Points, in no order, along strands that fork, close into loops and pass close to each other.
(in the rows, 128 means zero)
Two points are linked if the straight distance between their rows is under 50.2. Some points are linked to none.
(16): [108 135 109 145 180 136  90 124 165 127  81 143]
(363): [ 86 108 125 111 154 171 123 138 140 148  68 140]
(336): [118 104 163  86  81 168 208 140 106 151 128 125]
(691): [137 133 174 162  74  69 129 117 116 124 185 107]
(319): [155 147 133 110 109  88 144 135 117 102 185 134]
(726): [185 142  99 109 110 134 164 121  91 113 188 125]
(653): [185 129 104 143 104 104 127 115 100 113 184 119]
(570): [127 155 122 110 177 126 110 143 163 116  96 152]
(427): [ 95 123  93 127 167 199 108 138 129 161  80 133]
(223): [133 119 101 109 131 144 148 126 107 127 134 125]
(723): [122 154 119 118 185 127  98 131 174 126  85 153]
(50): [109 120 155  67 140 159 155 171 143 137  83 146]
(479): [ 83 106 131 109 141 154 139 139 139 133  74 143]
(191): [178 122  75 155 134 130  87 115 107 120 161 117]
(186): [127 108 111  90 134 202 144 150 107 158 102 125]
(732): [102 102 159  84  89 157 197 143 114 146 117 129]
(280): [132 117  84 105 143 199 130 138  96 156 119 116]
(724): [152 157 207 166  60  60 118 108 101 137 189  85]
(688): [ 76 100 141 111 135 133 148 137 141 130  77 139]
(687): [160 136 173 172  66 104 166  87 107 121 205  88]
(173): [105 111 127 123 129 113 139 129 136 117 113 136]
(26): [167 152 191 177  55  80 133  92  98 138 202  78]
(646): [122 100 127 153 101 100 139 108 122 121 145 120]
(674): [159 122  66 150 151 141  86 116 110 125 143 118]
(338): [131 150 211 166  64  48 102 118 108 141 168  95]
(355): [124 151 141  68 172 158 134 169 168 136  76 155]
(529): [128 130 190 167  74  55 112 123 127 132 166 104]
(617): [126 130  71 124 156 194 113 132 100 154 119 121]
(496): [132 122 151 144  83  98 165 106 112 114 183 112]
(193): [110 125 153  68 120 146 170 163 127 133 100 146]
(489): [146 172 108  80 188 152 110 158 146 130 108 146]
(589): [161 154 145 103  99 102 168 130 106 101 204 132]
(28): [ 66  99 154 117 119 110 157 128 146 120  95 140]
(329): [108 116 114 152 158 121  97 118 153 120  93 138]
(18): [153 117 107 149 119 102 107 120 119 114 150 123]
(308): [169 119 117 164 107  91  95 120 114 118 156 117]
(127): [142 112  95 132 113 134 150 108 101 126 153 121]
(704): [165 148 188 182  56  93 150  85 100 126 210  81]
(731): [106 110 147  87 108 150 176 145 117 137 108 133]
(68): [ 69  78 144 164 102 104 139 103 138 127 104 128]
(657): [116 138  97 110 171 185 109 146 127 148  91 134]
(359): [193 132 115 157  92  93 109 117 103 115 181 111]
(614): [143 166 123  89 180 120 118 152 161 115 105 156]
(155): [ 99 152 105 155 196 163  84 122 172 145  70 153]
(8): [162 140 122 118 116  93 129 133 121  99 174 132]
(638): [136 111 134 159  90  94 141 111 119 118 163 116]
(324): [131 128  63 142 161 186  96 124 107 146 126 118]
(648): [137 123 112 138 133 100 107 126 133 111 130 131]
(481): [164 172 153 105 155  58 107 156 173  87 144 153]
(582): [146 134 165 160  73  89 156 101 111 123 194 105]
(703): [ 84 116 101 136 164 178 108 125 136 144  73 134]
(506): [101  96 135 162 114  92 110 116 146 114 113 129]
(483): [135 133 121 140 151  92  91 132 153 107 117 139]
(79): [142 132  57 155 163 171  78 119 111 135 133 121]
(5): [101  89 131 167  98 100 127 106 131 122 124 121]
(286): [ 84 130  98 156 184 178  87 123 150 148  72 138]
(187): [113 136 164  61 151 154 150 172 165 136  70 155]
(590): [ 59  88 145 142 109 115 153 119 139 125  98 135]
(389): [111 153 137  83 181 167 119 159 168 151  64 154]
(158): [101 149 125 109 186 172 111 144 169 147  58 152]
(692): [175 149 126 111  95 115 174 118  94 105 202 122]
(35): [129 162 109  89 187 182 109 158 143 147  93 140]
(104): [100  99 128 161 140 109 100 114 151 115  91 134]
(464): [169 127 101 128 112 129 145 112  97 114 170 121]

How many points has the smallest loop of links through each point below? Write 0 if it is on no loop.
(590) -> 14
(26) -> 8
(489) -> 11

A piece is two or more points that can be reached from each other along the links. Count, over all rows, the pieces, the separate loops (a circle has one, a figure eight two, a Y none), the forks (points with three links) and the tips (points with one).
pieces -> 4
loops -> 3
forks -> 5
tips -> 7

A tip is a point with one link. Name the tips that can be reached along the links from each point below, in the order of the rows.
(187) -> (336), (158)
(324) -> (191), (186)
(726) -> (223), (8), (483)
